Points on a hilly landscape, in no order, each with its height.
From any point a ball takes the steepest step (drop divided by distance) to one of its 3 nearest points. It stops when none of these is lower. Distance is the straight distance between rows; heights are no part of it.
j_20: [ 69  61 101 127 147 145 178 150 180 126 119 134  79 186  95 109 131 123
 111 183]  h=179
j_290: [147 163 135 109 106  95 108  81  61 138 164 113 186  72 119 137 121 123
 153  92]  h=426
j_868: [137 154 126  99 110  91 112  85  79 140 162 110 193  55 105 125 108 116
 166 105]  h=339
j_717: [179 198 147 148  72  97  93 101  30 127 135 102 206  80 131 157 180 107
 135  85]  h=151
j_243: [100  91 124 164 147 154 158 124 159 125 135 138  82 213 145 130 134 119
  84 157]  h=189
j_589: [ 82  50 104 146 145 151 174 142 173 123 119 136  74 205 121 110 135 122
 102 183]  h=330
j_298: [126 130 116  76 116  98 116 137 114 139 125 120 136  86 100  98  95 130
 167 113]  h=60
j_15: [ 79 102 117 103 152 158 152 139 189 134 132 141 115 123  98 113 108 147
 126 171]  h=238
j_261: [123 135 116  83 115  84 114 115 105 137 139 113 163  60  92 102 102 113
 180 111]  h=217
j_636: [120 135 117  71 127 114 118 142 129 139 122 126 121  96 100  93  84 144
 156 124]  h=180
j_980: [153 110 128 119 107 114 117 132 114 133 122 131 137 109 155 134 133 138
 141 105]  h=424
j_979: [162 112 138 126 105 116 106 114 101 125 123 131 145 110 159 141 133 135
 138 100]  h=161
j_28: [115 127 123 133 143 148 141 150 150 147 142 139 108 150 153 134 135 143
 113 129]  h=366
j_733: [182 139 149 197 121 158 106 135 118  92 116 146 141 144 177 173 156 117
  97 114]  h=337
j_426: [ 68  61 105 133 147 148 174 144 178 125 121 136  85 186 104 110 132 120
 109 181]  h=131
j_937: [156 116 133 136 117 128 118 133 124 128 118 136 130 121 167 144 148 141
 133 110]  h=420
j_526: [105 172 109  58 128  82 102 106 124 138 136  96 145  40  61  81 103 121
 200 125]  h=582
j_192: [166 120 141 132 103 115 104 105  92 118 125 130 149 112 157 145 133 130
 134  95]  h=188
j_463: [149 187 133 105 106  94 108  84  54 152 168 108 200  60 115 139 121 125
 157  98]  h=452
j_789: [137 117 121  98 118 115 127 149 120 144 124 129 128 108 135 117 114 145
 147 114]  h=430
j_774: [125 130 120  72 131 122 121 144 132 138 124 127 121 101 109  99  88 151
 148 126]  h=291
j_127: [ 89  82 119 157 147 157 161 123 165 125 135 137  86 206 139 130 132 117
  89 163]  h=212
j_911: [181 178 146 147  84 108  96  99  39 115 127 114 171 112 136 151 150 113
 123  76]  h=519
j_124: [203 154 149 185 115 155  95 128  84  89 114 142 144 139 175 166 144 121
  97 103]  h=284
j_600: [142 136 143 203 139 140 140 155 145 115 111 133 110 185 164 156 173 104
  95 124]  h=552
j_469: [125 166 110  75 122  85 107  90 104 144 151  99 189  24  81 102 108 114
 192 127]  h=230
j_676: [ 77  89 116 137 150 159 166 131 172 132 140 141 103 169 124 122 123 127
 105 162]  h=143
j_283: [204 158 150 174 103 145  88 124  65  92 114 135 147 133 168 161 142 121
 102  93]  h=187
j_561: [ 95  52 110 157 144 152 168 132 168 120 121 136  68 218 138 120 136 121
  91 179]  h=353
j_412: [114 149 114  66 119  89 110 126 118 135 128 114 138  66  81  89  93 124
 181 116]  h=145
j_591: [102 134 128  49 134 118 103 112 156 129 122 123 109  84  72  79  70 150
 168 144]  h=236
j_304: [ 69  85 109 116 153 154 166 139 191 129 128 140 107 145  98 113 124 132
 119 175]  h=222
j_969: [138 124 127 103 105  93 116 100  92 128 144 118 169  76 120 124 112 118
 161 102]  h=298
j_932: [120 134 129 153 140 144 141 151 148 142 130 134 105 162 162 142 153 135
 108 126]  h=96
j_484: [132 133 132 164 139 138 142 151 146 136 129 134 111 163 165 150 163 128
 107 123]  h=228
j_350: [106 126 125  63 142 139 114 125 167 129 117 133 112  91  89  92  75 158
 155 152]  h=394
j_205: [177 124 144 144 108 128 101 106  94 113 118 131 144 118 164 149 137 133
 122  97]  h=285
j_100: [163 133 146 213 131 152 124 152 137  99 114 141 132 161 174 172 169 104
  96 123]  h=378
j_509: [186 201 147 159  65 104  88 101  29 123 130  98 220  72 136 163 187 100
 130  89]  h=99
j_656: [ 64  67  98 114 158 146 181 159 185 126 103 136  60 195  70  94 127 135
 117 189]  h=276
j_359: [ 65  72 106 126 149 152 175 144 187 124 124 138  93 168  99 113 127 124
 115 177]  h=202
j_718: [164 147 144 130  92 108  98  83  62 121 140 121 164 106 138 145 128 122
 135  85]  h=250
j_197: [187 141 149 152 104 133  93 100  77 104 119 132 147 125 163 154 137 128
 113  91]  h=377
j_747: [ 83 105 121  90 156 151 144 139 192 131 122 143 114 107  95 108 103 152
 135 172]  h=199
j_109: [124 134 118  71 123 105 115 142 122 138 124 123 129  89  99  94  87 137
 164 117]  h=112
j_954: [102  72 122 167 147 152 158 121 165 120 126 137  73 222 146 127 135 116
  81 172]  h=119
j_266: [131 144 120  91 114  88 113  92  89 139 154 113 185  54 100 119 105 111
 173 108]  h=313
j_609: [190 139 149 167 109 143  97 114  93 102 115 138 146 129 169 159 143 128
 107  99]  h=303
j_400: [134 124 117  88 124 117 123 153 124 143 124 127 123 107 124 108 104 147
 148 117]  h=159
j_272: [100 113 126 161 151 153 152 131 159 132 141 136  93 196 150 136 137 120
  90 144]  h=265
j_425: [112 129 122  72 144 141 121 137 158 136 125 137 118  99 101  97  81 159
 142 146]  h=251
j_707: [ 60  69 100 117 155 146 180 155 186 129 110 133  73 182  75 102 130 131
 119 188]  h=279
j_944: [200 148 150 176 111 147  93 117  86  95 113 139 143 135 172 163 142 125
 103  98]  h=247
j_631: [165 123 141 164 123 137 113 134 132 115 113 141 132 132 177 158 160 134
 116 111]  h=358
j_537: [142 119 125 118 122 126 125 150 127 142 124 132 123 122 158 131 134 149
 136 114]  h=412
j_604: [ 55  76 103 104 166 145 183 156 189 128 105 134  58 187  51  95 125 142
 121 190]  h=356
j_963: [101 125 130  54 140 133 109 118 172 132 114 130 108  85  81  86  75 158
 161 156]  h=300
j_522: [144 123 142 217 146 139 150 158 140 104 106 129  84 227 160 149 155  95
  67 139]  h=427
j_832: [ 99 172 118  49 127  86  99 106 129 134 133  99 127  53  57  75  92 129
 197 125]  h=734
j_354: [103 124 121 129 146 156 149 147 157 145 144 139 109 153 143 133 129 142
 111 138]  h=379
j_768: [138 135 124  98 108  88 113  93  84 137 152 115 180  69 113 125 111 116
 162 100]  h=360
j_461: [134 131 142 207 141 142 146 155 144 115 114 130  97 209 164 154 163  98
  80 133]  h=78
j_345: [112 166 108  68 125  81 107 105 116 141 138  98 162  33  69  87 106 116
 198 124]  h=431
j_746: [160 118 139 124 103 110 107 103  93 124 129 129 153 107 149 141 127 130
 140  95]  h=206
j_948: [102 186 110  50 130  83 100  94 127 143 135  87 148  24  60  79 109 126
 212 131]  h=701
j_99: [118 154 113  74 121  81 110 107 111 138 139 102 166  37  77  96 107 111
 192 118]  h=281
j_475: [ 95 110 123 152 148 154 156 132 160 137 144 137  96 189 147 133 133 123
  91 147]  h=254
j_228: [ 64  74 110 119 152 148 177 146 191 128 120 135  91 165  86 108 127 128
 119 183]  h=244
j_363: [ 84 104 114 124 154 161 158 137 174 137 143 143 110 154 125 124 118 139
 106 158]  h=340
j_919: [107 137 126  54 137 122 107 120 153 130 119 127 111  85  77  83  73 150
 164 140]  h=213
j_60: [ 82 109 125  74 155 146 134 134 201 131 112 137 109  94  84  97 101 159
 150 176]  h=252
j_62: [171 133 153 221 132 157 119 151 128  91 118 146 138 157 178 178 160 100
  89 121]  h=372
j_535: [146 123 144 224 140 139 149 164 140 103 107 132  99 213 163 158 162  90
  76 134]  h=463
j_217: [112 157 115  62 122  85 108 120 121 138 129 105 138  63  73  83  96 121
 187 119]  h=209
j_848: [ 98 115 124  74 150 147 130 135 180 131 122 139 112  98  94 101  87 159
 143 165]  h=432
j_164: [153 118 148 233 138 136 152 170 134  96 101 131  97 227 163 161 154  88
  65 142]  h=490
j_530: [ 83 103 116 136 151 159 158 135 170 135 145 139 104 167 132 127 124 129
 105 155]  h=246
j_696: [ 98 116 125  68 145 144 123 129 181 132 116 136 113  92  86  95  85 161
 151 164]  h=454
j_613: [160 124 150 237 131 146 140 163 134  92 114 136 127 186 171 174 165  85
  80 128]  h=123
j_43: [ 96 180 112  50 128  84  99 100 126 142 137  92 140  37  57  77 102 127
 207 126]  h=670
j_42: [120 136 134 168 143 143 144 148 149 136 130 134 100 179 164 144 156 127
  97 125]  h=229
j_73: [ 94 113 128  71 153 145 126 129 189 131 112 137 110  90  87  97  90 159
 151 171]  h=380
j_119: [155 165 142 124  98 100 101  81  56 132 153 116 178  94 128 143 129 122
 141  85]  h=154
j_524: [115 132 130 158 142 143 145 145 150 141 136 134 104 172 161 143 153 132
 103 128]  h=167
j_545: [153 115 131 125 116 123 123 139 122 138 119 133 130 120 162 138 142 144
 136 110]  h=445
j_675: [131 123 139 203 145 141 152 147 143 112 113 128  84 226 155 145 151 101
  69 141]  h=400
j_861: [145 112 125 106 115 115 122 143 120 142 124 130 131 109 147 127 123 142
 145 108]  h=373
j_713: [111 129 133 171 146 148 151 141 150 132 132 133  94 194 159 141 151 120
  88 133]  h=310
j_388: [ 95 116 122 136 150 156 152 139 160 141 146 141 106 162 141 131 127 140
 102 145]  h=89
j_521: [156 122 138 119  99 104 106  93  82 124 136 126 162 100 142 140 123 125
 143  94]  h=232
j_102: [ 70  60  94 117 159 151 182 160 181 126 104 135  51 207  74  96 125 141
 114 194]  h=301
j_501: [144 174 130 103 107  93 106  81  63 147 168 113 197  62 114 137 116 124
 158 100]  h=407
j_777: [140 118 126  97 106  91 115 113  99 134 136 119 160  83 119 119 108 122
 165 103]  h=241
j_840: [150 111 130 109 105 103 116 123 105 135 125 125 147  99 140 127 122 134
 152 102]  h=243
j_161: [101 161 116  53 129  93 103 113 130 135 129 106 124  62  63  78  88 130
 189 124]  h=757
j_449: [186 154 148 150  97 124  89  98  57 106 119 124 153 125 151 151 137 122
 114  82]  h=287
j_435: [ 97 119 124 150 149 157 153 136 157 136 142 140 100 182 147 132 135 129
  97 142]  h=275
j_89: [101 177 111  55 128  83 101 101 124 142 136  93 150  30  64  79 107 122
 206 128]  h=662
j_159: [156 187 138 115  97  95 105  86  49 146 164 108 195  73 120 144 133 129
 150  92]  h=475
j_325: [105 122 124  70 146 144 124 133 169 132 120 136 117  97  95  98  82 158
 143 154]  h=364
j_378: [172 117 141 138 106 124 107 115 105 122 117 132 143 113 163 150 141 133
 129  99]  h=216
j_721: [164 128 143 176 125 143 119 140 137 115 113 139 131 140 176 162 165 126
 114 114]  h=335
j_418: [ 95 114 118  95 154 157 142 139 177 134 132 142 117 116 109 111 101 155
 126 162]  h=140
j_393: [123 133 115  76 118  90 115 132 113 136 128 117 145  76  95  95  97 124
 174 112]  h=101
j_805: [124 130 136 194 144 141 149 144 148 123 121 133  89 211 158 145 156 108
  81 134]  h=456
j_854: [177 158 147 138  94 111  93  88  56 114 130 123 161 115 144 149 134 122
 125  80]  h=368
j_165: [105 118 132 168 147 147 153 133 155 131 136 133  89 206 153 135 141 118
  86 142]  h=277
j_601: [131 134 139 198 142 139 145 154 146 121 116 131  99 197 162 152 164 106
  88 128]  h=500
j_333: [168 126 142 126  97 112 104  93  86 120 132 125 155 108 150 144 127 128
 134  93]  h=211
j_424: [141 114 138 210 151 143 151 146 142 106 108 133  74 237 160 144 146 102
  63 150]  h=396
j_126: [146 131 144 217 142 139 142 162 140 105 111 131 104 197 162 159 169  92
  82 130]  h=471
j_462: [116 136 123  64 136 122 114 133 144 134 122 126 116  95  91  88  75 150
 156 134]  h=97
j_949: [160 132 143 122  97 106 102  88  74 123 138 124 163 103 141 143 121 125
 138  89]  h=224
j_234: [121 140 118  68 123  97 112 136 121 137 126 118 130  82  89  90  89 133
 167 119]  h=100
j_706: [136 160 119  90 118  91 111  86  85 145 160 105 195  36  98 118 105 114
 178 116]  h=245
j_668: [183 193 148 160  70 103  91 108  27 117 128 101 202  88 133 158 180  98
 128  82]  h=166
j_245: [114 151 114  71 121  80 109 114 113 136 133 108 154  50  77  92  99 117
 187 117]  h=312
j_758: [ 62  94 113 101 158 149 165 145 202 129 115 138 100 130  79 106 124 142
 133 182]  h=349
j_731: [149 177 130  96 114  94 107  80  68 153 169 111 204  50 107 133 111 124
 166 108]  h=347
j_685: [ 77  96 115 114 156 160 159 139 184 134 134 141 113 137 107 117 116 139
 118 169]  h=270
j_134: [164 196 143 123  90  96 103  88  40 143 151 107 197  79 124 152 154 125
 144  87]  h=453
j_214: [132 126 120 115 133 135 134 153 137 148 131 134 118 131 152 129 129 151
 130 123]  h=395
j_419: [127 131 119  85 109  86 116 118 105 136 136 114 158  69 100 105 106 117
 176 107]  h=181
j_864: [ 55  77 103 109 159 144 178 156 189 127 106 134  69 177  66  97 130 135
 126 187]  h=315
j_965: [132 124 121 101 129 130 130 156 135 146 128 133 118 118 141 120 116 154
 137 121]  h=429
j_49: [ 53  94 114 100 163 145 169 151 202 132 107 132  86 143  66 101 129 141
 136 187]  h=438
j_110: [130 126 126 131 134 139 134 153 141 143 130 135 116 135 160 138 142 148
 124 120]  h=309
j_565: [ 86  97 121 149 148 155 160 128 164 131 143 140  96 189 143 128 129 123
  93 154]  h=239
j_976: [165 118 141 154 117 133 112 129 125 122 113 136 134 123 175 154 154 136
 123 110]  h=371
j_421: [109 129 119 114 145 153 143 150 152 147 141 143 114 138 138 127 119 151
 116 135]  h=501
j_929: [124 133 137 188 142 143 146 148 148 127 122 131  99 196 162 148 160 111
  89 126]  h=344
j_34: [114 132 124 145 144 149 144 145 153 147 138 137 104 164 155 138 141 137
 105 131]  h=227
j_269: [139 123 129 126 128 131 130 151 135 142 123 131 122 128 160 137 144 149
 129 115]  h=367
j_896: [113 173 109  65 125  80 104  97 119 144 137  94 167  17  68  88 111 122
 207 128]  h=527
j_177: [ 67  57  98 124 152 150 178 155 179 128 109 135  66 199  85 104 130 129
 111 186]  h=235
j_533: [196 158 146 161  98 134  89 111  62 100 116 130 150 130 159 156 140 121
 109  87]  h=182
j_257: [186 134 148 166 112 141  99 116 103 104 114 140 143 127 173 159 146 130
 111 102]  h=345
j_684: [ 51  87 108 100 163 145 177 151 193 130 104 134  67 172  55  96 126 139
 127 189]  h=363
j_495: [144 134 144 202 136 142 133 152 145 112 114 134 118 172 172 162 173 110
  98 121]  h=433
j_152: [188 141 149 160 106 137  95 107  84 101 116 136 146 129 168 161 139 128
 109  95]  h=341
j_219: [173 120 141 147 114 131 106 119 113 120 115 134 139 122 171 153 149 135
 125 102]  h=302
j_184: [181 131 148 177 123 146 104 127 115 103 110 139 141 133 178 163 157 125
 106 110]  h=361
j_783: [112  97 129 178 149 150 155 126 153 118 126 135  77 227 155 133 138 112
  74 153]  h=231
j_779: [148 123 132 148 126 133 126 146 138 134 118 136 122 134 170 146 158 143
 121 114]  h=411
j_553: [196 171 147 164  89 124  91 116  40  98 115 121 158 125 150 153 149 111
 112  79]  h=221
j_317: [111 130 129 157 146 148 149 141 151 138 137 137 100 181 155 140 147 129
 100 130]  h=215
j_483: [110 149 119  57 127 100 103 122 130 132 125 116 121  76  75  79  78 135
 177 124]  h=144
j_878: [116 130 122  71 135 129 117 139 145 138 124 133 115 100 102  92  80 153
 150 136]  h=266
j_308: [ 72  81 110 125 154 156 166 138 185 126 134 140 105 158 106 118 123 126
 116 171]  h=163
j_743: [160 113 141 233 142 138 154 172 131  92  98 131  84 239 165 156 150  92
  54 149]  h=498
j_579: [166 109 145 243 138 136 156 177 128  90  97 131  88 237 166 160 150  88
  54 148]  h=502
j_201: [ 89 110 122  82 156 153 136 132 193 132 117 139 111  99  90 102 101 156
 142 175]  h=220
j_270: [132 131 129 153 137 140 136 152 144 140 127 134 114 150 167 146 157 140
 112 122]  h=178
j_569: [ 82  76 118 150 145 154 164 127 170 127 137 138  91 195 134 121 129 119
  95 165]  h=242
j_742: [124 134 126 140 140 140 141 153 143 145 132 137 110 151 160 139 148 142
 116 125]  h=208
j_504: [113 112 132 181 147 146 153 132 152 124 128 135  80 219 154 137 141 111
  78 146]  h=269
j_580: [ 81  58 110 145 143 153 172 134 173 123 127 136  79 201 127 118 135 117
  99 177]  h=139
j_40: [114 128 117  94 143 146 133 148 152 146 136 137 116 117 125 112 101 158
 127 138]  h=172
j_340: [ 98 119 119 125 149 158 150 141 164 141 149 142 109 153 135 130 124 144
 110 145]  h=346
j_652: [149 131 145 213 137 145 138 157 145 108 113 136 119 179 168 164 172  98
  92 127]  h=440
j_417: [141 134 140 188 137 143 137 152 146 122 117 136 114 170 168 158 173 117
 100 122]  h=357
j_318: [103 126 124 143 149 154 149 142 154 141 146 138 102 173 150 137 138 136
 103 138]  h=318
j_374: [173 146 148 134  93 113  98  87  64 116 132 125 157 113 146 148 132 125
 127  81]  h=299
j_422: [181 128 147 158 109 139 101 113 101 108 114 136 145 126 170 159 146 130
 117  99]  h=374
j_314: [104 117 122  77 147 147 128 133 173 135 122 140 115 100 100 103  86 159
 139 158]  h=408
j_951: [161 200 143 121  94  90 103  88  42 151 158 104 199  71 125 148 151 127
 146  88]  h=486
j_997: [184 188 147 160  75 106  90 110  30 112 126 107 183 105 133 154 169 101
 124  76]  h=317
j_260: [183 205 149 153  68  99  92  99  30 127 133  99 220  66 134 164 184 110
 136  89]  h=64
j_372: [142 166 122  89 114  94 108  80  79 148 164 109 200  42 104 127 107 117
 172 115]  h=278
j_81: [ 96 163 122  46 130  96 101 106 135 134 132 105 117  65  61  74  80 133
 188 128]  h=762
j_489: [168 165 146 132  93 105  99  85  53 122 140 117 171 105 139 148 135 120
 131  82]  h=290
j_143: [126 116 139 194 146 143 150 137 147 116 120 134  77 227 158 142 144 107
  72 145]  h=334
j_513: [ 99 119 117 113 150 155 148 144 165 143 144 142 115 138 130 124 112 150
 113 146]  h=458
j_780: [178 203 146 146  73  98  96  98  33 138 139 100 214  65 133 160 178 113
 139  88]  h=160
j_704: [174 133 149 211 130 155 119 145 131  95 116 144 140 151 177 175 165 106
  98 122]  h=359
j_315: [137 124 124 114 131 132 132 154 135 148 127 134 119 125 153 130 130 153
 133 118]  h=428
j_734: [ 63  68  95 105 167 153 181 153 187 123 100 139  42 204  54  91 119 149
 117 197]  h=342
j_386: [ 67  84 109 115 156 154 167 145 190 128 125 139 103 146  92 113 127 131
 121 179]  h=249
j_825: [ 94 117 117 118 150 159 150 140 164 141 144 143 113 143 128 124 116 147
 113 150]  h=436
j_962: [122 137 135 178 142 143 143 148 147 131 127 134 101 187 160 150 163 119
  96 127]  h=80
j_745: [146 133 134 109 101  95 112  88  77 130 148 121 173  85 125 133 116 121
 152  96]  h=223
j_347: [151 178 135 107 105  93 108  80  56 144 168 111 196  67 119 140 124 124
 153  95]  h=439
j_590: [126  92 131 192 151 149 154 127 154 114 118 136  67 239 158 133 137 111
  66 162]  h=289
j_466: [ 84  86 115 143 148 157 161 128 170 130 141 138  97 186 132 125 128 120
  98 162]  h=210
j_53: [106 122 119  90 148 154 138 142 165 140 132 138 118 114 115 109  96 158
 127 148]  h=126
j_175: [ 76  81 114 134 149 160 166 136 176 129 135 142 102 170 117 118 125 126
 106 168]  h=72
j_293: [158 130 150 220 132 147 133 155 141  98 112 137 128 177 170 173 169  94
  89 127]  h=308
j_571: [151 125 136 113 100  98 107  90  81 128 142 123 166  92 131 134 115 122
 148  92]  h=237
j_628: [170 202 143 133  84  93 100  95  37 138 145 103 204  76 130 156 165 123
 142  85]  h=352
j_650: [128 153 116  86 118  86 111  92  96 139 154 107 190  33  91 110 106 111
 182 118]  h=205
j_698: [ 61  86 112 110 155 151 170 148 198 126 118 136  98 143  81 109 125 137
 128 180]  h=311
j_977: [153 144 138 118 100  99 105  86  68 129 148 122 173  92 131 141 121 121
 145  89]  h=198
j_108: [149 133 139 178 134 142 130 151 144 124 116 137 120 151 174 158 169 123
 110 118]  h=288
j_356: [120 128 119 102 142 146 136 151 149 147 135 136 113 124 134 118 112 158
 125 133]  h=233
j_956: [116 143 118  59 126 105 109 130 134 134 124 119 122  85  79  82  80 138
 169 124]  h=124
j_279: [172 132 144 189 127 149 112 136 130 104 113 139 138 141 179 169 163 118
 103 114]  h=333
j_155: [ 85 102 115 112 152 162 153 135 177 134 139 140 115 138 114 120 115 140
 117 164]  h=283
j_869: [ 79  48  98 139 148 151 177 153 174 122 111 134  60 207 108 106 134 127
 107 189]  h=451
j_882: [127 126 118  91 133 130 131 155 137 144 129 136 121 114 132 115 103 155
 138 125]  h=348
j_157: [128 128 120  86 132 130 127 152 136 144 127 134 118 109 123 106  96 156
 143 126]  h=343
j_19: [119 129 135 182 146 146 150 142 149 128 129 131  93 205 157 144 156 116
  86 132]  h=362
j_167: [142 116 122  93 112 102 120 135 111 138 125 121 141  95 125 115 110 136
 160 106]  h=304
j_389: [142 147 130 105 106  94 109  84  71 137 161 113 185  70 116 133 114 117
 157 100]  h=397
j_556: [189 169 150 156  90 120  89 104  41 103 121 120 160 123 151 151 143 114
 115  79]  h=320
j_884: [133 123 118  87 110  93 117 134 107 138 129 118 145  83 112 107 103 125
 169 108]  h=162
j_502: [140 129 136 165 133 139 130 152 141 132 120 136 119 153 168 153 166 129
 110 118]  h=264
j_847: [108 162 113  62 123  80 106 114 118 141 134 102 148  45  69  87 101 118
 195 121]  h=416
j_231: [170 182 144 140  88 102  96  90  37 125 138 112 177 103 131 152 150 118
 130  77]  h=365
j_694: [129 127 121  90 108  87 116 111  96 136 142 117 166  68 106 113 107 115
 173 107]  h=83
j_679: [202 167 148 165  98 135  88 123  51  95 112 126 152 133 159 156 142 117
 107  83]  h=120
j_925: [105 120 117  96 151 157 141 143 164 139 138 143 117 123 118 114 101 155
 124 150]  h=146
j_978: [110 130 121 124 146 149 144 150 151 145 143 140 111 146 147 130 129 150
 113 135]  h=455
j_166: [158 112 135 127 112 120 116 131 116 134 120 132 135 115 164 142 138 143
 137 107]  h=441
j_241: [126 152 116  80 121  84 112  98 102 139 146 105 181  38  87 106 106 111
 188 118]  h=158
j_239: [141 113 124  96 112 106 119 139 111 140 124 124 139 100 135 118 113 141
 153 109]  h=355
j_842: [143 113 126 100 102  94 117 115 100 135 135 118 155  87 126 122 112 123
 160 101]  h=268
j_865: [100 118 130  60 145 137 115 123 180 131 114 133 109  85  85  91  82 161
 160 162]  h=387
j_760: [ 64  98 116  95 158 149 157 144 205 132 116 139 104 121  78 102 120 146
 137 183]  h=325
j_123: [ 76 106 123  83 158 150 145 138 202 132 112 138 109 103  86 100 109 154
 144 180]  h=94
j_835: [160 132 145 190 132 147 122 145 138 110 114 139 128 149 175 165 171 115
 102 118]  h=316
j_692: [123 127 118  85 138 137 127 151 143 144 130 136 118 112 121 108  97 160
 137 130]  h=259
j_831: [172 191 147 141  83  99  95  97  34 129 137 105 187  94 129 152 162 114
 133  77]  h=57
j_625: [ 78  92 114 120 153 159 158 138 182 136 137 142 110 147 113 120 119 134
 111 170]  h=240
j_917: [125 143 116  84 115  84 112 105  99 136 145 110 174  51  92 108 103 111
 181 113]  h=234
j_336: [176 134 145 138  99 121  94  96  80 114 125 131 151 117 156 151 133 127
 124  89]  h=351
j_414: [154 113 136 115 101 108 110 107  93 128 128 126 153 103 145 135 122 128
 143  97]  h=214
j_251: [112 125 118  82 143 147 131 141 158 140 130 141 119 108 111 107  88 156
 135 146]  h=73
j_914: [144 124 130 136 127 130 128 149 136 138 125 133 123 131 166 144 151 146
 128 115]  h=393
j_210: [145 111 127 105 111 105 120 136 113 139 123 128 141 101 141 120 119 137
 152 107]  h=294
j_727: [118 128 120 117 141 145 140 151 148 147 138 139 115 135 146 128 128 153
 120 131]  h=474
j_21: [148 113 142 218 147 138 150 158 139 101 103 130  74 239 162 144 149  99
  55 149]  h=409
j_773: [148 118 133 110 102  99 112 101  90 130 137 122 159  93 135 133 117 124
 153  96]  h=225
j_732: [161 178 142 124  95  98 103  85  48 134 154 110 184  92 127 145 135 122
 142  84]  h=219
j_267: [197 147 150 192 118 159  98 132  98  90 117 142 142 139 179 174 147 119
  94 106]  h=314
j_76: [134 115 138 204 149 141 151 143 145 109 111 134  75 235 157 143 146 100
  64 150]  h=381
j_619: [156 122 148 238 134 143 144 167 133  90 107 136 116 200 169 168 160  85
  77 136]  h=267
j_199: [ 70  98 117  97 156 151 157 141 199 133 119 139 108 119  88 108 116 142
 135 181]  h=286

Where does a ball stop that starts at each point below?
j_184 -> j_932
j_257 -> j_679
j_210 -> j_979
j_600 -> j_932
j_463 -> j_241
j_965 -> j_251
j_535 -> j_954
j_721 -> j_932
j_159 -> j_241
j_272 -> j_175
j_374 -> j_979
j_733 -> j_679
j_290 -> j_241
j_49 -> j_175
j_773 -> j_979
j_152 -> j_679
j_579 -> j_954
j_166 -> j_979
j_758 -> j_123
j_435 -> j_175
j_684 -> j_426

Call two points neighbours if one is among the 3 nearest of the other. Go from one point of each pair to the other, from neighbour to neighbour, staying as low as possible. Name the highest point that can't be avoided.
j_251 and j_694 -> j_878
j_123 and j_426 -> j_685
j_831 and j_979 -> j_231
j_613 and j_298 -> j_62
j_954 and j_580 -> j_569
j_400 and j_241 -> j_157
j_251 and j_977 -> j_842
j_462 and j_241 -> j_917
j_175 and j_426 -> j_359
j_831 and j_260 -> j_717
j_679 and j_962 -> j_733
j_962 and j_932 -> j_42
j_175 and j_954 -> j_565
j_694 and j_462 -> j_419
j_954 and j_388 -> j_530
